Each row is a point on a landscape with many valleys, with its height.
From any point a ball rolls to the lowest of the 2 points nearest to it. It stops when none of these is lower. Distance is the straight distance between rows; heights are no part of it.
k997: [ 23 -18 -29 -13  47  52  17  53  31 -12 -11  29  40  -4  24  48  35  84
 -20   2 -19 -47  46 -14]  (h 384)
k415: [  7   0  -9  24 -33 -46  52 -67 -14 -10  -3 -26  23 -21 -20 -17 -11  -3
 -65  44  30  20   8   8]  (h 106)
k30: [ 10 -24 -23  24  15  24 -33 -27  -2 -50  41  -2 -17  -3 -38 -14  -8 -18
 -31 -53  34  29  -8 -24]  (h 565)
k495: [-18   4  22   9  -2  16 -47  51  -1  33   5  -7 -42  24  -2  39  -8 -62
  75  -5 -26   7 -25  14]  (h 362)
k514: [-15  -2  17   4 -18   6  39 -81   4   2   5  -7  -2  35  12 -13 -48  65
  10  21  16  47  40 -33]  (h 833)
k932: [-12  -4  30  44  35  19 -45  11   3 -50  45  18 -30   9  -1 -29  -5 -17
  -2 -78   3  33 -38 -55]  (h 545)
k597: [ 17  11  11  19 -11   3 -39  -3 -12  22 -25  -9  31   0  24 -19   0   5
  -9  46 -19  56 -20  21]  (h 439)
k537: [-13  15 -25 -43  12 -38  55 -44  39  32   4 -39  19 -26 -13 -15  38  38
   9  71 -17 -37  51   3]  (h 262)
k979: [ 24  -7 -27 -39 -31 -44  60  21   7  30 -47   4  29  -8  15  21  29  42
 -12  51   7 -56  25  68]  (h 207)
k307: [ 19  14 -21 -16 -29  -7   3  35  17  35 -29  20   6 -18  24  27  11   1
 -21  65 -24  -1  -5  33]  (h 343)
k94: [-20 -10 -27 -11 -26 -47  73 -50   3   0  -5 -26  22 -11 -15  -5  -4   6
 -41  38  35 -22  21   4]  (h 72)
k345: [-28  61  48  10 -36 -39 -14  10 -51  42  -4 -10   1  27  13 -48 -36 -47
  78 -23  -6 -26  -4  -7]  (h 656)
k865: [ 21 -25  10  55  58  42 -61  18  13 -42  19  -6  35  13   0 -26 -12  16
  -1   3  22  65  31 -30]  (h 712)
k626: [  0 -45  22  25 -26  10 -24  -9 -39  12  -7 -11   0  37 -12 -15 -10 -19
  75 -25  43  -8  -6   7]  (h 589)
k461: [-25  16 -13 -10  70  18   9  57  54  34   5  -6   7 -18  29  43  24  15
 -20  59 -60  29  16 -45]  (h 414)
k54: [-18  -5  12  -4 -56  15 -14  28 -10   9   8  33 -47  14  30  -9 -30  -2
  71 -29   5 -31 -24  -9]  (h 311)
k242: [  2 -40   3  19 -24 -10 -41 -10 -34  -4 -16 -40  -9  32 -12   7  19 -44
  44  -6  37   1   7  19]  (h 596)
k392: [ 30 -26 -10 -43 -27  31  13  63  -2 -33 -46  30  -2 -34   9  39  34  19
   2   1  13 -47  15  64]  (h 521)
k790: [-24  60  13 -53  41 -44  43 -51  48   6  19 -41 -43 -38 -35   9  37   2
 -14  28 -28 -10  35 -40]  (h 677)
k750: [-18   3  26  58  54  17 -34  32  23 -44  36  37  22   4  26 -58 -27  28
 -57   9 -24  74 -29 -31]  (h 587)
k145: [-17  14   9  15 -16   6  -6 -30 -29 -38  16  36 -16  13  19 -37 -43  40
 -11 -33  -9  39 -28 -33]  (h 523)
k917: [-10  76  50 -10 -39 -29  -4  22 -54  21 -14  13  -9  13  21 -69 -38 -47
  32 -46 -24 -26 -24 -20]  (h 660)
k694: [-15  47  37 -24  23 -41  27 -35  46  28  22 -19 -58 -14  -3  18 -11  -2
   2  38 -36  66  -6 -36]  (h 457)
k262: [-13  29  10 -38  63 -27  20 -62  54   4  19 -39  -4 -22 -28  16  43   2
 -20  11 -28   1  43 -47]  (h 662)
k346: [ -3 -28 -31 -55 -33 -13  54  -1   8   9 -35   3  16  12   5  26  16  30
  10  36  47 -49  18  61]  (h 233)
k247: [ 57 -27 -51  -4  22  20  19  43 -16   6  26  40  58 -22  -8   7  21  73
 -59 -43 -17 -66  24  19]  (h 419)
k97: [-34  21   0 -13 -22  -4   1  26   9   4   2  42 -48  22  38  12 -36  32
  60 -14 -30  13 -23 -29]  (h 638)
k113: [-33  58  39   0 -70 -69  36  -8 -17  23  21  40 -45  22  32 -44 -58  -3
  22 -32 -11 -14 -15 -25]  (h 689)
k864: [ 36 -47 -48   2 -13  37   5 -23 -19 -24  31 -11  20   4 -36 -23 -22  -9
 -47 -15  55 -13  10  12]  (h 749)
k656: [ -5  39  47  11  21   7 -22 -26 -39 -15 -11  -4   7  15  16 -59 -31 -10
   0 -41 -33  28 -29 -23]  (h 675)
k36: [ 59 -17 -19  24  36   3   7   6  -9  37  17   3  58 -20  -2  31  43  51
 -17 -13 -66 -60  30  19]  (h 793)
k387: [ 10  -1  11  16 -12  15  29 -65   8 -16  19   4  10  11   2 -19 -44  71
 -45   9  15  67  36 -22]  (h 830)
k101: [  3 -13 -14   1 -45  -5 -24  31 -14  18 -36   5  14 -21   3  10  18 -37
 -12  30  16  -7 -40  65]  (h 609)
k967: [ 38 -57 -15  14 -44  37   2 -10 -44  -2 -17 -24  34   0   1 -28 -12  17
  -4  31  65   5  -3  49]  (h 559)
k389: [  9   7 -32   5  37  -5 -58  -5   0  -6   0  -5  44  -8 -45  21  67 -45
 -63 -29  -3 -30  21  14]  (h 344)
k619: [-43  17   3 -30  43  30 -15  81  38  35  -4  21   0 -25 -22  66  49 -39
  11 -14 -44 -31 -10  34]  (h 454)
k886: [ 39 -28 -39 -14  20  30  20  30   3 -13  -5  41  34   1   8  30  28  74
 -49 -23   3 -55  39  10]  (h 403)
k350: [ -7 -10  10   0 -33  45   7 -18 -26 -22   5  38 -31  32  23 -16 -67  36
  41 -53  -3   2  -6 -59]  (h 630)
k579: [-40  63  42   7 -12 -48   8   9 -15  47   3 -14   3  30  25 -30 -45 -32
  84   0 -25   5   7   1]  (h 652)
k235: [-49  16  -2 -36  58  21  -4  48  57  25  -2  17 -18 -19 -15  67  29 -31
  42   0 -43 -30   8   1]  (h 431)
k122: [-30 -27 -19 -10 -32 -12  43 -50   0 -19  21 -11 -33  11 -31  33 -21 -26
 -20 -13  30 -39  15 -28]  (h 341)
k799: [ -9 -30   8  20  30  55 -50  12 -19 -40   6   2   8  23  23 -41 -13  22
  35 -39   2  38 -30 -22]  (h 696)
k826: [  7   8  15  20  31  34 -38 -14 -17 -37   7   9  41   8  25 -66 -27  36
  -4 -10 -16  65 -12 -13]  (h 605)
k310: [-16 -33  11  18  17  40 -48  -6   0  -4   5  -6  -8  26 -10  35  -6 -12
  47 -15  16  22  18 -36]  (h 201)
k590: [ 10 -19  34 -12  -7  31 -31  56 -10  -2 -20 -25 -33  -1   7  51   1 -54
  74   9  17 -13  -5  66]  (h 314)
k666: [-11  -1 -16 -12 -20  -4  44 -48  -3 -13  15   7  -7  -1 -38   7 -12 -10
 -59  -8  24 -25  25 -13]  (h 357)
k484: [-38  37  35  13  38  21 -13  12 -14 -12  -2  26  -2  19  41 -24 -38  14
   3 -16 -53  54 -43 -36]  (h 680)
k714: [-23  52  30  -2 -24 -19 -16   8 -46  25 -13  36 -10   3  11 -47 -32 -38
  -3 -12 -58  28 -85   0]  (h 667)
k564: [-43  60  43 -13 -22 -58  50 -21  33  22  40  -3 -72   4  16   2 -43   7
  54  -1  -7 -18   4 -44]  (h 697)
k791: [ 42 -11  -8  25  50  43 -65  93  -4 -10 -12   0  36 -25   8   1  50 -36
 -55  16 -13  -5 -22  14]  (h 574)
k413: [ -2 -15  -9   1 -34  24  -8  38  -5 -31  -2  50 -50   6  26   4 -18  11
  11 -28   6  -2 -45 -17]  (h 317)
k470: [ 33 -42 -14  30  38  27 -50  -6 -16 -22   3 -27  24   9 -47 -18   1 -17
 -24 -16  48  26  21   1]  (h 729)
k465: [ 19 -23 -25  19 -11   3 -47  -3 -18 -27  10  -5 -16  -4 -40  -9  23 -66
 -18 -51  38 -17 -37   9]  (h 642)
k588: [  1  -4   7  38  40  11 -51  11  10 -59  41  13 -16  -5 -22  -8  -7 -20
 -31 -52  19  41  -5 -43]  (h 555)
k908: [ 15 -41  -9   3 -13  18 -30  11 -32 -11  -3 -20   7   8 -35   7  20 -72
  16 -36  58 -42 -15  26]  (h 635)
k366: [-33  34  15  -5 -34  -5  15  29  23  31   6  11 -63  18  47   5 -49   8
  91   3 -22  -9 -13  -2]  (h 643)
k237: [-41 -10 -41 -23 -38 -55  62  -5   9   3  -4   8   0 -22 -12  21   9  -1
   0  23  34 -65 -17  59]  (h 224)
k889: [  7   1   5 -28  33  20  22  11  25  50 -21 -32  32 -26  -2  33  54  41
  52  30 -42 -50  52  36]  (h 93)
k847: [ 24 -30   0  27 -12  30 -41 -22 -34 -17 -19 -15  14  13  -2 -40  -5   7
  18 -15  16  34 -19   9]  (h 511)
k634: [  8 -13   6  30 -13 -11 -27 -39 -25 -25  27  -5 -15  11 -17 -27 -20 -20
  -8 -37  28  26 -28 -14]  (h 573)
k144: [ 17 -24  -8  13 -45  17 -24 -33 -35 -20 -10  -3  14   8   8 -59 -25  34
   6 -11  22  17 -43  12]  (h 503)
k538: [ 10 -12  23 -21  -1  29 -23  83  -4  -6 -24  11 -35 -25  -3  59  24 -54
  53  -2   2 -19 -24  50]  (h 305)
k668: [ 68  12 -21  28  14 -12  28 -34  12 -21  35  17  35 -16  -4 -15 -42  47
 -90  23   6  25  55 -18]  (h 815)
k493: [  3   7 -32 -28   2 -19  36 -37  33  27  -4 -15  38 -14 -19   3  44  41
 -19  22 -22 -58  41   4]  (h 221)
k13: [-10  41  -5 -13  82 -10 -24  31  45  52  -3 -33   9  -6 -33  29  49 -33
 -33  55 -70  34  16 -42]  (h 460)
k966: [-24  11  29   5 -21 -44  52 -61   9   0  29 -27 -19  -5  -7   9 -17   4
 -22  10  20   7   1 -30]  (h 502)
k712: [ -4   2  17  22  -7  31 -33   4 -21 -34  16  33 -43   4  12 -30 -25  -5
   9 -68  -4  13 -48 -37]  (h 537)
k715: [ 38 -31 -23  28  42  14 -27 -23 -18  -7   7 -28  54   8 -47 -18  20 -10
 -42 -14  41 -11  44   8]  (h 736)
k861: [ 46   9 -42   1  20  -6  35 -24  -5  14  21  20  53 -16 -26   0  18  48
 -70 -10 -28 -51  41   4]  (h 805)
k939: [ -8  47  33   7  -3  -8 -19 -14 -40   2 -25  23   4   8  27 -62 -37  -2
 -11 -21 -43  43 -66  -3]  (h 671)
k914: [ 32  22   5  22  24 -42 -10 -55  -3 -16   7 -17  16  -8 -50   0  22 -35
 -79 -11  27  12  27   4]  (h 193)
k834: [ -7  27 -18 -16   5 -11   7 -33  44  10   4   9  -3 -20 -15  23  20 -11
 -36  26 -32   1  14 -12]  (h 397)
k844: [-10  50  41   3  35 -23  10 -24  50   0  23  -7 -23 -15   7  11   1  12
 -40  33 -35  81  -3 -48]  (h 440)
k858: [ 43 -54  -2  27  12  63 -67  39 -16 -29 -16 -25   5   3  -5   2  27 -14
  21 -25  41  19 -27  19]  (h 531)
k771: [  0 -30   3  13   3  25 -62  10 -14 -25  12   8 -21  22 -11   7  -5 -41
  40 -31  29 -18  -3 -19]  (h 236)
k114: [-12 -10  -4  11  17  -4   5 -61   3 -14  21 -41   0  14 -42  14   2 -29
 -17 -34  43  11  41 -27]  (h 283)
k606: [-53 -10 -49 -19 -44 -63  75 -11 -18   1   9 -15  14 -11 -16  17   7 -34
  -3   3  51 -64 -17  31]  (h 208)
k639: [ -5  -4  -2 -21 -56  -7 -12  57  -7  -6   7  58 -71  14  41   5 -22  21
  40 -30  15 -17 -36  -6]  (h 325)
k814: [-29  18 -19 -35  27   5   9  71  28  14  -7  30  -9 -26 -13  41  22 -27
  -8   7 -42 -27 -13  62]  (h 475)
k580: [-24  -3   0 -24 -19 -33  11  -6  25  34 -16 -13 -23  -1  23  14 -19  -4
  51  44 -18  20   4   7]  (h 296)
k16: [ -3 -51  -5 -18 -43   4  24   8 -20   1 -21 -12  -8  -8   5  22   2 -17
  30  22  45 -46   5  66]  (h 270)
k710: [-35   9  28  28  40  12 -33  57   6 -13  31  18 -17   2  17 -35 -10 -23
 -69 -18 -42  53 -73 -42]  (h 566)
k89: [-24  55  53   3  32   7  -6  -1 -35   8 -24  17  11  10  33 -40 -27  -3
 -15  -1 -64  80 -62 -23]  (h 676)
k164: [  0   0   4 -28   3 -18  35   1  24  59  -7 -27  49 -25 -23  22  62  52
  24  28 -21 -68  46  49]  (h 147)
k316: [-28   1  19   6 -39  -8 -10  -8  -8   7  12  18 -43  20  17  12 -28 -15
  55  -8   8 -13  -4 -21]  (h 298)
k234: [ 14  -4 -27 -37  -5   4  40 -11   8  38 -20   5  47  -9 -11  18  52  55
  -5   9  -2 -66  52  35]  (h 188)
k224: [ 50 -52 -51 -10  30  87  -1  18 -10 -24  12   4  24 -15 -27   6   4  34
 -31 -23  41 -42  30  23]  (h 760)
k271: [-14  46  39   9 -15   2   0 -20 -50 -19  10  19 -21  10  28 -70 -35 -12
   6 -60  -9  -3 -36 -26]  (h 679)
k426: [-16  61  14 -32   6 -58  57 -45  54  27   7 -26 -50 -30  -2   3   7   4
  -9  66 -19  29   2 -31]  (h 474)
k831: [  0 -37   7  48  57  55 -52  33  18 -37  20   2  30  15  19 -51 -10  29
  13 -13  15  53 -11 -45]  (h 704)
k706: [-15   2   5 -12  35 -17 -23 -42  23  -3  -3 -35   6  15 -50  34  41 -43
  12  -5  12 -18  42 -23]  (h 629)
k43: [-27  36  38  -8 -20 -49  40 -59  -1  40 -14 -36   4  17  23 -21 -30  13
  61  42 -33  43   2  -4]  (h 709)
k417: [ 34 -21  -3  23 -28  42 -41  22 -25 -17 -30  19  36  -5  25 -67   0  34
   3   1  -4  42 -61  27]  (h 486)
k627: [ 28 -40 -42   9  -4  25  -6 -25 -41 -16  11 -32  42   5 -60 -14  14 -24
 -46  -8  59 -11  29  35]  (h 743)
k811: [-37  53  25  -8 -55 -63  36   7  21  16  33  28 -77  23  37 -16 -52  -8
  47 -12   0 -17  -9 -15]  (h 692)
k874: [  0 -18   1  16 -40   4   1 -29 -39 -18  23  -7 -26  23 -16 -45 -39 -15
  12 -51  35  -4 -22 -20]  (h 579)
k924: [  7  -2 -27 -13 -24  -8  23 -34  21  -6  -1  10   3 -10  -8  17   5   5
 -56  14   8  -7  18   9]  (h 374)
k327: [-41   0 -26 -29  -5 -59  79 -46  12  13  11 -32  30 -15 -29   5  33  -5
 -10  36  16 -34  27  12]  (h 109)
k738: [ -7 -11  15   7 -13  22   3 -28  -7 -46  36  31 -43   7  13 -20 -50  19
 -22 -64   5  18 -29 -45]  (h 529)
k248: [  6 -25  10  -8 -11  27 -17  45   3 -35 -14  27 -40 -17  15  40   2 -36
  45 -19  13 -23 -23  14]  (h 282)
k259: [ 41 -45 -66 -19  -7  64  27   4 -19 -15   5   3  20  -8 -24 -26 -10  32
 -53 -18  55 -27  31  25]  (h 754)
k131: [  8  16 -25  -4  33  -1 -34  13  11  12  -7   8  29 -17 -17  27  45 -41
 -43  -9 -34 -20   3  14]  (h 315)
k623: [-27  11  28  -1   4  24 -23  17 -21  -9 -16  27  -6  18  42 -32 -33   3
  49 -13 -48  20 -25 -30]  (h 685)
k947: [-42  15   5 -25  30   8  -6  19  42  28  14 -23 -51   1  -4  48  -1 -41
  70  20 -39  19   1 -36]  (h 385)
k973: [ 35 -44   8  30 -13  48 -56   2 -29 -14 -12 -34   0   8 -14 -44  12 -11
  44 -41  41  11 -44  10]  (h 520)
k340: [-31  71  41  -2 -39 -39  -1  10 -38  19   0  25 -24  13  21 -51 -40 -25
  17 -35 -48   0 -47   3]  (h 663)
k512: [-35  20  -1  11 -19 -82  56 -34   1   0  24 -37  -6 -11 -22  12  17 -64
  -5   1  37 -34  -1  -1]  (h 171)
k155: [ 10  13 -16 -59  12 -28  44 -15  42  34 -24 -19  12 -27  14   3  39  62
  23  77 -19 -30  49  -4]  (h 294)
k210: [  4   2  16  27 -23 -47  14 -73 -19 -11  12 -17 -13  -7 -27 -17 -13 -12
 -66   1  23  22 -20  16]  (h 136)
k195: [ 26 -12 -16   5  46  14 -39  -6   9   4   6   8  51  -9 -45  17  50   4
 -42 -25 -15 -27  54   6]  (h 376)
k699: [ -9 -54 -19 -32 -56   1  47  -1 -13   6 -23   6 -15  15   8  26  -7  28
  31  26  55 -22   9  43]  (h 252)
k282: [  5  -7  25   8  43  57 -13 -29 -41 -35  14   0  29  30  -8 -71 -53  23
  25 -52  23  18   8 -27]  (h 619)
k632: [ -6  28  64  13 -13 -43  39 -72 -15   3  25 -10 -28   9  10 -12 -44   6
 -30 -23  22  23 -11 -26]  (h 510)
k289: [ 65   2 -43  21  34  -6  26 -31   5 -18  30  13  55 -13 -21 -12 -19  43
 -86   3  -4 -23  51  -7]  (h 810)
k904: [ 10 -26 -26 -11 -42  26   5   6   9 -17 -16  39 -21  14  36   2 -15  58
   3  15  13  29  -5  -1]  (h 286)
k735: [-39  35  40  -4 -25 -58  47 -28  23  34  29 -43 -36   0  15 -14 -41 -13
  87  15  -2  -4   9 -25]  (h 701)
k226: [  4 -43  -2   0 -23  24 -27  14  -8  -9   2  -3 -31  -1   1  21  -6 -26
  42 -11  25 -35 -19   6]  (h 261)
k364: [-18 -25  -1  22   3 -43 -37   4 -19  14 -18 -49   2  22 -23  30  19 -74
  47   0  46 -16  16   9]  (h 604)
k546: [-31   1  19  43  59  11 -34  53  26 -37  53  23  -9  -1  15 -22  -3   3
 -87   4 -29  65 -31 -39]  (h 575)
k197: [ -5   5  -8   4 -21 -41 -29 -22 -18 -17  20  -6 -25   1 -37   7  15 -76
 -41 -42  18  -5 -24  -1]  (h 650)
k730: [-35   4   8   5  -7  28 -26  55 -24 -22  -2  47 -30  12  45 -41 -14   3
  12 -41 -48  18 -89 -32]  (h 550)
k909: [-34  19  16  -1 -14 -35  24 -22  20  12   0   2 -45  -2  10   0 -33  -9
  29  30 -22  16  -4 -17]  (h 275)
k395: [  7 -15 -16  10  46  -1  12 -65  -4 -26  27 -30  18  25 -67   8  -3 -28
 -55 -36  66  10  50 -12]  (h 256)
k713: [ 49  -1  -1 -15  -8   1  19  71  12  12 -55  14  11  -1  59  47  33  64
  -7  75 -16  -3  20  33]  (h 138)
k443: [-20  27  34   9 -16  -5  34 -58 -11 -15  17  18 -22  19  21 -22 -42  30
 -13 -24  -5  43 -18 -28]  (h 517)
k860: [  6 -45 -23 -31 -56  14  35 -26  -4   2 -25  21 -21  28  29  13 -19  54
  23  35  43  10   4  13]  (h 267)
k72: [ 44 -44 -34   9  53  59 -27  26   6 -34  15  13  42 -12 -14   6  24  22
 -32 -19  22 -32  46   0]  (h 769)
k437: [ 34   7   6 -17  29  28  22  47  34  38 -46  -8  33 -29  29  46  39  43
  37  57 -36 -31  56  29]  (h 23)
k204: [ -6 -13  26  17  14 -16  15 -80  -9   0  20 -74 -10  33 -38   9  -9   4
   0  -9  52  34  53 -32]  (h 306)
k241: [ 10 -42  -9   7 -28 -16 -26 -19 -27   3 -10 -24  23  -3 -37   2  24 -61
 -17   3  36 -24  -9  33]  (h 626)
k785: [-40  -8   6  27   7  29 -39  72  -6 -21  14  39 -33  -1  32 -38  -6 -16
 -38 -22 -33  41 -94 -25]  (h 558)
k561: [ 39 -47 -31  -2 -45  44   9  11 -22 -20 -37 -17  17   2   7   0   2  35
 -18  33  59 -18  10  40]  (h 551)
k222: [-19 -19  -8   5  30 -30 -17 -23  15  15 -10 -56   3  16 -41  39  31 -60
  40  -5  31 -40  33   5]  (h 615)
k984: [-35  49   0 -55  29 -71  39 -34  52  22  23 -21 -27 -41 -36   1  25 -16
   0  23 -37 -22  11  -2]  (h 688)
k786: [-30  10  11  23   0  27 -21  32 -17 -37  17  49 -39  14  40 -37 -28   6
  13 -70 -36  10 -45 -62]  (h 543)
k794: [ -5 -32  17  34 -42  10 -15 -19 -34  -5  21 -19 -16  33 -19 -17 -21 -31
  41 -47  42 -26   0 -22]  (h 583)
k839: [ 19   6   5  18  39 -27  16 -66   9 -12  21 -41  21   6 -50  -2  28 -11
 -81 -17  49  14  55  -6]  (h 225)
k265: [-14 -18  15  12   7  53 -30  14 -23 -32  -8  19 -10  21  55 -30 -27  34
  43 -42 -22  15 -49 -18]  (h 691)
k194: [ 15   0 -25 -47   3  17  39  30  41  25 -37  22  14  -1  35  47  31  75
  17  47  -4 -25  44   6]  (h 347)
k41: [ 20  10 -37 -16  14  -8  12  32  31  22 -13  17  15 -14  34  34  15  32
 -33  60 -41   5  15  -6]  (h 366)
k780: [-24   2  -3 -18  17  10 -20  14  32  13 -10   7 -31   0   0  60   1 -58
  51  -2  -8  -7   2 -16]  (h 363)
k485: [-18   6  27   2  -1  52   3 -41 -42 -36   6  11  -9  40  -4 -41 -57  22
  27 -69  15  10   5 -49]  (h 624)
k832: [ 56  16 -33  29  -1  -5  26  -8  23 -22  18  15  16 -11  32 -10 -23  48
 -67  45 -13  32  30 -21]  (h 820)
k137: [-14   1  12  -5   8  18 -34  46  16  15   3  -4 -42   0  -2  56  -7 -69
  74  -5  -2 -39  14  10]  (h 342)
k511: [-20  44  34   7   6 -31 -24   5 -25  48 -12 -13  -6  10 -16 -14 -23 -49
  11   2 -47  68 -34  14]  (h 404)
k547: [ -5  28  24  18   3 -26 -27 -10  -2  44 -22 -17  20   1   1  -9  -5 -27
  -9  42 -51  85 -15  10]  (h 420)
k971: [-28  -4  -3  -4 -39 -24  11   2   8   8  13   9 -56   2  -3  30 -22 -41
  37  -6  12 -51 -10  -9]  (h 313)
k734: [-20  61  38  12 -40 -50  31 -43 -38   6  -6  39 -39  10  22 -46 -52  -2
 -18 -35 -15  -2 -29 -26]  (h 686)
k672: [ 35 -46 -22 -40 -43  28  37  46 -20 -26 -45  24  -1 -19  -6  29  27  35
 -31   3  46 -60   8  54]  (h 533)
k868: [-23  -3  13   9  17  32 -29  -2   8  -5  -6   6 -11  16  18  29  -5   6
  41  -5 -24  45   6 -34]  (h 166)
k170: [-34  39 -11 -14  73   6  -7  24  64  24  10  -7   3 -32 -17  38  41  -9
 -22  38 -70  26  19 -59]  (h 438)
k117: [-17  -3 -21 -35 -22 -50  32   1  24  17 -16   8   9 -20 -15  14  27 -14
  -8  17   5 -51  -3  50]  (h 247)
k116: [ 55  -1 -26 -25 -28 -13  29  52   1  10 -58  22  18 -11  32  32  10  47
 -19  44   1 -31  19  55]  (h 175)
k296: [  2  14 -16 -29   0 -22  -2  12  26  14 -23   2  20 -23 -21  32  38 -42
 -14  13 -25 -29  -1  47]  (h 279)
k6: [-22  22  22 -20   0 -66  67 -60  35   8  16 -33 -31 -26 -18   4   9 -20
 -11  44   7   3   1 -18]  (h 490)
k457: [-23  21  32  14 -18 -23 -26  18 -28  41 -14  -3  -2  19   8 -19 -31 -44
  54   3 -25  34 -33  15]  (h 392)
k488: [ 63 -38 -30  20 -40  27   5 -17 -25   1   0  -9  49   0   1 -44 -31  43
 -38  27  52  15   9  22]  (h 567)
k5: [ 33 -21 -12  11  47  34 -67  59  -2 -12 -17 -15  28  -5 -21  19  61 -34
 -29 -16   5   3  -8  23]  (h 560)
k516: [ -5  10  10  31  45  24 -24   6  -1 -30  12  29  40   2  41 -68 -25  53
 -32  11 -42  83 -10 -24]  (h 597)
k45: [-30  22  13  -1 -39  10   6   1 -13 -13   5  55 -51  39  40  -7 -44  39
  43 -42 -15  -4  -8 -50]  (h 633)
k940: [ 15 -32 -23  -3 -42  33  -3  17 -22 -43   1  30 -42  19  20 -18 -21  51
   0 -23  23  13 -24 -16]  (h 303)
k852: [ 22  -6   6  38  13  23 -55  37 -23  13 -11  -1  48  -5  45 -47   4  15
 -17  36 -30  75 -35  10]  (h 455)
k951: [-39  32  39   0 -34 -64  62 -52 -13  30   8 -38 -10  16  20 -32 -40  14
  55  19 -13   8   6 -20]  (h 705)
k328: [ 26 -35   2  20  21  36 -78  47 -15 -13 -21 -18   3  -3 -18  25  44 -52
  23 -17  22  18 -15  16]  (h 544)
k352: [-19   3  13  10 -17  -9   4 -57  23   9   2 -23 -21   8   3   8 -23   6
  24  24  -3  42   8 -23]  (h 297)
k556: [ 42 -50 -44 -41 -47  36  22  23 -29 -16 -35  25   3  12   2  11   5  52
 -43  19  66 -33  19  48]  (h 542)
k548: [-17 -12  29  13  11   2   2 -66 -15  -4  18 -25 -12  24 -11   2 -22  12
  19  -8  13  43  36 -40]  (h 318)
k3: [ -4   8 -18 -43   5  -4  25   8  41  24 -38 -11   6  -8  25  34  17  35
  38  64 -14 -20  36  17]  (h 324)
k870: [ 40 -15  12 -18  14  43   6  81  14  23 -48   3  21 -11  43  70  20  40
  25  67 -21  -5  32  23]  (h 90)
k388: [ 10   0 -25   1  34  -5   2 -45   5  13   7 -27  53 -13 -45  19  44  -7
 -28 -23 -12 -34  57  -9]  (h 405)
k855: [ 25 -24 -14  34  45  42 -72  20  -4 -36   9 -13  20   9 -25 -17  10 -14
  -4 -14  25  52  11 -18]  (h 721)
k285: [-18  12  -5 -40  61 -17   4 -38  40  10   9 -52   5  -8 -53  27  60 -19
  16  -4  -9 -17  42 -45]  (h 645)
k403: [ -9  55  -1  -1  27 -14  13 -36  57 -13  19 -12  -9 -26   2  26   7   4
 -45  29 -29  41  23 -39]  (h 421)
k499: [-39 -27  -7  -1 -56 -11  37 -18 -13  -5  31   1 -40  15 -11  14 -26 -27
  18 -20  33 -65   5 -19]  (h 327)
k91: [ 24  -3 -24  -2 -17   4 -34  56 -10  17 -34  11  13 -32   3   0  37 -34
 -48  23 -13   5 -40  42]  (h 598)
k381: [-38  40  25  -2 -29 -31  21   3 -14  33  -3   6 -25  30  40 -21 -58  -1
  90   7 -26 -11  -8   0]  (h 648)
k357: [-33  -7 -11  -1 -36 -59  70 -43  -3 -19  24 -11   5  -8 -23  13  -1 -50
 -30   0  40 -44 -20  19]  (h 190)
k808: [ 30   4   0  25   0  10   1 -30   8 -16  12  24  13   1  17 -21 -30  62
 -40  14 -10  53  12 -14]  (h 826)
k347: [ -3   7  -8   5  30   4 -12  15  38  13  -2  -2   7  -1  20  43  23  25
 -32  54 -43  43  24 -39]  (h 390)
k502: [ 38  -2 -33  28   7  15 -47  79   2   9 -13  10  27 -33  16   0  42 -27
 -68  24 -24  10 -35   5]  (h 588)
k651: [-14   3 -16 -14  12 -24   1 -44  14   6 -11 -19  36 -10 -43  14  40 -30
 -22   0  13 -44  30  31]  (h 432)
k68: [ 58 -19 -17  28  71  25 -18  28   8  16  11   0  69  -6  -4  30  50  36
 -21 -15 -44 -52  40  -2]  (h 786)
k751: [ 37 -14 -30  18  12  10  25 -15  -4  39  29  -1  64 -16 -29  10  52  48
 -36 -43 -36 -62  39  17]  (h 799)
k801: [ 10  24  32  27   8 -56   4 -64  -4  -8  12 -26  -4   3 -52   5  12 -43
 -44  -7  30  31   1   8]  (h 163)
k227: [ 31  -3 -10  12 -44  17 -10  -5 -39  -2 -47  11  22  -4  23 -70 -10  37
   7 -10   5  20 -74  38]  (h 495)
k759: [ 45 -22 -22 -30  35  22  37  49  25   6 -34  23  21   3  53  44  36  96
  -5  28 -20 -42  47   0]  (h 367)
k680: [-43   2  -4 -13  -6 -73  75 -33  -8   7  23 -51  34  -8 -39  14  32 -57
  16  31  36 -35  20   0]  (h 146)
k926: [-43  27 -17 -47  40   1  10  32  78  18  13 -14 -39 -17  -3  47  10 -28
  56  22 -38 -21   3  -3]  (h 407)
k456: [ -1  10 -18 -12 -32 -40  27  14  30  31 -27   7 -10 -12  23  15  -7   2
  11  62  -4  12  -9  39]  (h 319)
k96: [  6 -14  14  -7 -36   9  -3  40   1   8 -32 -13 -13 -14  16  39  -8 -26
  53  25  38 -35  -1  73]  (h 290)
k795: [ 65 -34 -10  18  61  59 -29  47   3 -19   0  -5  64  -8   7  26  36  33
 -18   2  -6 -38  36   4]  (h 778)
k571: [ 38 -20  10  29 -11  46 -42  62 -17  -4 -30   6  22 -24  41 -35  11  28
  -2  24  -7  55 -57  26]  (h 472)
k607: [-16  28  42  22 -45 -23  -6 -34 -35  -4  21  17 -37   7   6 -35 -28 -17
  -3 -50 -19  11 -31 -24]  (h 682)
k448: [ 33 -26 -17  14 -37 -15 -25   2 -28  -1 -21 -14  29 -25 -10 -11  42 -44
 -20  18  38  -5 -33  66]  (h 618)
k568: [-23  12  10   3  -6 -16 -41  38   1  40   3   1 -24  14  -4   9 -13 -65
  39   2 -26  28 -16  19]  (h 378)
k251: [-11  22 -24 -40 -10  -9  16  75  19  -2 -20  39 -39 -31  -7  55   2 -32
   6   0 -11 -35 -38  87]  (h 491)
k308: [  2   4   6 -47 -21  -9  15  79   5  -7 -37  35 -10 -34   2  43  31   4
  13  -6  -3 -50  -6  82]  (h 505)
k812: [ 20  -5  19  16  26  31 -27 -31 -22 -41  10  -1  49  20  -5 -84 -38  29
   5 -42  13  50 -15  -3]  (h 612)

For each start below, name the point where the ball stops.
k738 => k316
k984 => k316
k101 => k137
k488 => k137
k227 => k137
k967 => k137
k651 => k94
k886 => k437

Call two points neighbours if one is among the 2 nearest of the other. Go from one point of each pair to the other, from neighbour to neighbour, staying as low as possible. Name the highest point that can't be avoided.
k137, k699 => k197
k699, k316 => k639
k94, k909 => k548
k868, k437 => k590
